Each scene shows the same named points in several views. A view is turned or mirrored, shifted and resized as a whole, has a little noise and may leave points out.

Scene 1
View 1
(126): [-17  -1 -11  10   7 -12  -6 -12   2 -13  11  -4  -3   7  10   2   5 -11
   3  17  -4   1   8  -7]
(3): [-16   6 -15  20   8 -10   1  -1  -9 -10  11   4  -5  23   6  21  -4  -5
   9   1  -1  -9   5  -7]
(198): [ -7  -9   3  21  16   4 -12  -2 -18  22  23   8   6  23   1  25  -3   7
   2  43  13 -14  10 -17]
(248): [ -1  24   0  17   4 -29 -10  -1  12 -12   0  -1 -10   2  -4  -3  -3 -27
  18  26  -6   9  -2   4]
(79): [-11   9 -13  22   7 -11   6   2  -8  -9   9   6  -7  25   6  23  -5  -2
  10   3   2 -10   4  -9]
(127): [ 14  15  23  25  11 -13 -20   8  -8  28  12   9   0  16 -15  19  -9 -10
  17  60  10  -5   2  -4]
(186): [ -4   4   4  17  13  -8 -13  -2  -6   8  14   3   1  12   0  13  -1  -7
   6  40   4  -4   7  -8]
(93): [-28 -17 -24  10  15   6   2 -13 -14 -12  20   3   2  25  20  22   3   9
  -8  -2   4 -15  15 -18]
(116): [-20   4 -19  16   6 -13   3  -4  -2 -22   9   0  -7  19  11  15   0  -6
   6  -6  -4  -6   6  -7]
(254): [ -8   3 -10  27  11  -2   3  10 -22   6  18  14  -1  37   4  39 -12  10
  10   7  10 -21   7 -13]
(245): [-18   4 -17  18   8 -12   1  -1  -6 -17  11   2  -5  20   8  17  -2  -4
   7  -3  -1  -8   7  -7]
(166): [-10   7  -4  17   8 -16  -8  -4   0  -6  11   1  -3  11   2  10  -1 -12
  10  21  -1  -2   6  -6]
(258): [ -1  11   3  23  10  -9  -5   6 -11  11  13   9  -2  24  -4  27  -8  -3
  13  27   7 -11   3  -8]
(60): [-10  12 -10  18   6 -19  -2   0   2 -16   5  -1  -7  12   3   9  -2 -15
  13   7  -5   0   4  -3]
(100): [-26  12 -33  14   1 -24  12  -5   9 -46   2  -4 -13  13  16   4   1 -18
   8 -31 -15   1   5   0]
(217): [-11   7  -4  12   9 -16  -9  -6   3  -9   8  -2  -3   7   4   4  -1 -13
   7  24  -4   2   5  -4]
(91): [ -9   4  -1  14  11 -12 -12  -8  -2  -1  12  -1   0   8   2   6   2 -12
   5  31   0   1   7  -7]
(89): [-16  14 -11  11   6 -23  -6  -9  11 -24   4  -6  -9   1   6  -5   2 -24
  10  10 -10   6   5   2]
(274): [ -8   8  -5  16   8 -14  -8  -3  -2  -4   9   1  -3  13   3  11  -4 -10
   8  21   2  -4   5  -4]
(181): [-10  18 -15  25   2 -16   8   9  -7 -17   5   6 -10  26   4  25  -9  -7
  16 -12  -1 -10   3  -3]
View 2
(258): [  1 -14   1  30   6  12   7  -4   7  12 -15   9 -14  -2   9   5 -23 -17
   9  -2 -15  -6  -8   6]
(89): [ 19   9   1   4   1  -5  -6   7  -3  -5  -4  11 -16  -9  -6  12 -26 -24
   3 -14   2   8  -4   7]
(186): [  1 -17   3  29   3   8   4  -4   8  14 -13   9 -20  -7  12   1 -25 -17
   9  -1 -13  -4  -4   9]
(60): [ 12   4  -2  13   4   1   1   4   1   0  -7  10 -13  -6  -1  12 -21 -20
   6 -11  -3   1  -8   6]
(116): [ 13   6  -6   8   1   3   8  14   5   2  -6  15 -11  -5   0   9 -10 -12
  -2  -8  -1  -2 -11  11]
(91): [  8  -6   6  17  -2  -2  -3   1   5   7  -8   8 -23 -10   6   2 -28 -19
   7  -3  -6   3   0  13]
(100): [ 22  23 -11  -7   2  -2   6  23   1 -12  -1  17  -7  -2 -12  17  -6 -14
  -7 -17   7   1 -16   9]
(93): [  6  -1  -3   9  -8   3  17  21  17  12  -4  20 -18  -3  10  -5  -1   2
  -7   4  -7 -10 -11  20]
(166): [ 10  -3   2  17   0   1  -1   1   3   5  -9  10 -17  -8   4   5 -25 -19
   7  -6  -6   2  -3   9]
(127): [ -6 -30   9  46   7  14  -1 -22   4  20 -20   2 -22  -9  17   3 -40 -25
  22   2 -23  -4   3   3]
(3): [  8   0  -5  16   2   8  10  10   7   6  -9  13 -12  -1   3  10 -11 -11
   0  -6  -6  -4 -12   8]
(126): [ 12   3   4   9  -5  -4   1   9   6   5  -4  13 -21  -9   2   2 -22 -14
   1  -6  -2   2  -2  14]
(254): [ -2 -13  -7  29   7  18  19   5  14  13 -16  13 -11   3  11   7  -5  -8
   2   1 -15 -13 -17   7]
(217): [ 12  -1   4  15  -1  -1  -3   3   2   3  -7   9 -19  -9   2   6 -29 -18
   6  -7  -5   3  -2  11]
(248): [ 15   2   3  16   6  -1 -11  -5  -6  -3  -9   5 -14 -10  -5  15 -36 -30
  14 -15  -1   9  -1   1]
(181): [  9   5 -11  16   9  13  11   9   4  -1 -11  13  -5   3  -1  16  -8 -15
   3 -10  -4  -5 -17   1]
(274): [  9  -6   1  17   1   3   1   2   5   6  -9  10 -19  -7   5   6 -23 -17
   6  -5  -6   1  -4  10]
(245): [ 14   7  -5   8   1   2   4  11   4   0  -6  13 -13  -4  -2  10 -15 -13
   0  -9  -2   0  -9  10]
View 3
(79): [-10  -7  -1  -9  -6  -1 -13   9   0  19   0  17  -1 -11   5  -6 -20   7
  -4   8 -11 -11  -5   0]
(198): [ -1  -4 -13 -21  -4  -9 -13   8   4   6  -9  26   2 -11   0  -4  -8  -9
   0  14 -23  -6  22  23]
(93): [ -7  -7   6 -12  16   0 -14  20 -18  17  -8  26  14 -22   4   6   0   4
  -8  -7 -34  -7  18 -13]
(89): [-25 -15  12 -16  -1   2  -5  16   3  -7   0  -6  -7 -18   8 -11 -25   6
  -4   2 -19 -16 -22 -26]
(254): [ -2  -2  -6  -4  -2  -4 -18   8  -6  33  -2  33  10  -9   3   0 -13   9
  -4   6 -11  -7   7  10]
(126): [-16 -12   7 -21   1   1  -7  17  -3  -5  -5   5  -2 -19   5  -7 -16   1
  -4   2 -28 -13  -3 -18]
(60): [-18 -11   7 -13  -4   2 -10  15   1   7   0   5  -3 -13   7  -9 -22   9
  -5   5 -16 -14 -15 -17]
(3): [-11  -7   5  -8   4   1 -13  13  -7  20  -1  17   4 -14   6  -2 -16  11
  -8   2 -17 -11  -4 -11]
(91): [-15  -9  -2 -19 -10  -2  -9  10   9  -1  -3   7  -7 -11   6 -12 -23  -1
  -2  14 -16 -13  -5   1]
(100): [-23 -16  24  -2  13   9 -10  21 -13  15   4   2   7 -20  13  -2 -20  21
 -11 -10 -21 -16 -26 -48]
(245): [-13 -10   8  -8   6   0 -14  15  -8  16  -1  13   6 -15   7  -1 -16   9
  -6   0 -18 -12  -5 -16]
(217): [-19 -12   2 -20  -5   0  -7  13   6  -3  -3   4  -7 -17   6 -11 -21   0
  -3   9 -20 -14  -8  -9]
(116): [-15 -11  11  -8   5   3 -11  17  -7  16   0  12   4 -17   8  -3 -15  10
  -6  -2 -22 -13  -9 -23]
(181): [-13  -9   8  -1   2   2 -15  11  -6  27   2  16   5 -10   8  -4 -22  18
  -5   3  -8 -13 -17 -15]
(248): [-23 -14   6 -17 -14   2  -6  11  13  -9   0  -7 -14 -11   9 -17 -33   3
  -1  12 -11 -17 -26 -13]
(127): [ -5  -4 -24 -22 -26 -12 -10  -1  22   1  -7  20 -14  -2   1 -18 -25 -10
   6  31  -6 -10   8  40]
View 4
(181): [-14 -15  10  -8  13 -23   6  16  -8   5   1  14  11   9  18   8  -5   4
   6  16  20   8  -1  10]
(79): [-10 -16   5 -11  11 -12   0  22  -2  -3   1  14   5  11   8  10  -1  -3
   9  14  10   4   4  10]
(127): [ -7 -25  24 -37 -18   0 -10  28  -2 -23   4 -19 -47   5 -17  28 -10 -19
  25 -13  -7 -11  10   3]
(166): [-12 -19   4  -6  20  -1   7  20  -2 -15 -10  18 -12   6  -7  13   8  -7
   3   9  -5   5   8  -1]
(198): [ -2 -20   0 -24  -4   7 -16  38  11 -20   0   5 -18  14 -19  19   5 -18
  12   0 -11  -5  13  12]
(89): [-20 -17  17   7  35 -10  26   6 -15  -8 -14  17 -14  -2   5  11   4   1
  -1  12   4  11   0 -13]
(274): [-12 -20  11  -9  15  -6   6  18  -5 -12  -6  12 -14   6  -1  14   2  -5
   7   7  -1   4   7  -1]
(248): [-19 -20  31  -4  22 -13  25   3 -20 -12  -9   5 -31  -4   4  15  -3  -1
   6   1   6   7  -2 -15]
(91): [-13 -20  11  -8  19  -2   9  19  -4 -17  -8  12 -23   4  -9  14   5  -7
   5   6  -5   3   7  -4]
(126): [-12 -18   4   1  29  -3  13  18  -3 -14 -12  20 -11   5  -5  11   9  -5
  -1  12  -5   8   7  -3]
(93): [ -6 -15 -18  -3  20  -2  -8  33  13  -7  -8  33  20  15  -6   9  14  -8
   0  22  -3   6  10  17]
(258): [ -9 -20  13 -24  -4  -9  -6  27  -3 -11   4   1 -14   8  -2  16  -4 -10
  15   1   4  -2   7   7]
(254): [ -5 -19  -1 -26  -7 -13 -18  34   7  -3   7   7  10  17   4  13  -5  -8
  15  10  10  -3   6  21]
(100): [-19 -11   4  15  45 -22  25   5 -13   6 -13  34  20   4  21   2   7   8
  -7  28  18  18  -3  -3]
(217): [-15 -19  14  -6  21  -4  14  15  -7 -13 -10  14 -19   2  -4  14   5  -4
   5   7  -2   7   4  -5]
(116): [-14 -15   3  -1  25 -13  10  18  -3  -2  -6  24   9   7   9   9   6   0
   1  19   8   9   2   4]
(186): [-10 -20  10 -15   8   0   2  22  -1 -18  -6   6 -26   6 -12  19   0 -11
  11   0  -6   0  10  -1]
(60): [-17 -17  14  -2  22 -13  15  11 -12  -7  -6  15  -8   4   7  10   0   0
   4  11   9   8   1  -2]

In a view up to two points have been moved. Name them for each view, in the order of its rows, or write -.
view 1 | (127)
view 2 | (186), (245)
view 3 | (79), (91)
view 4 | (166)
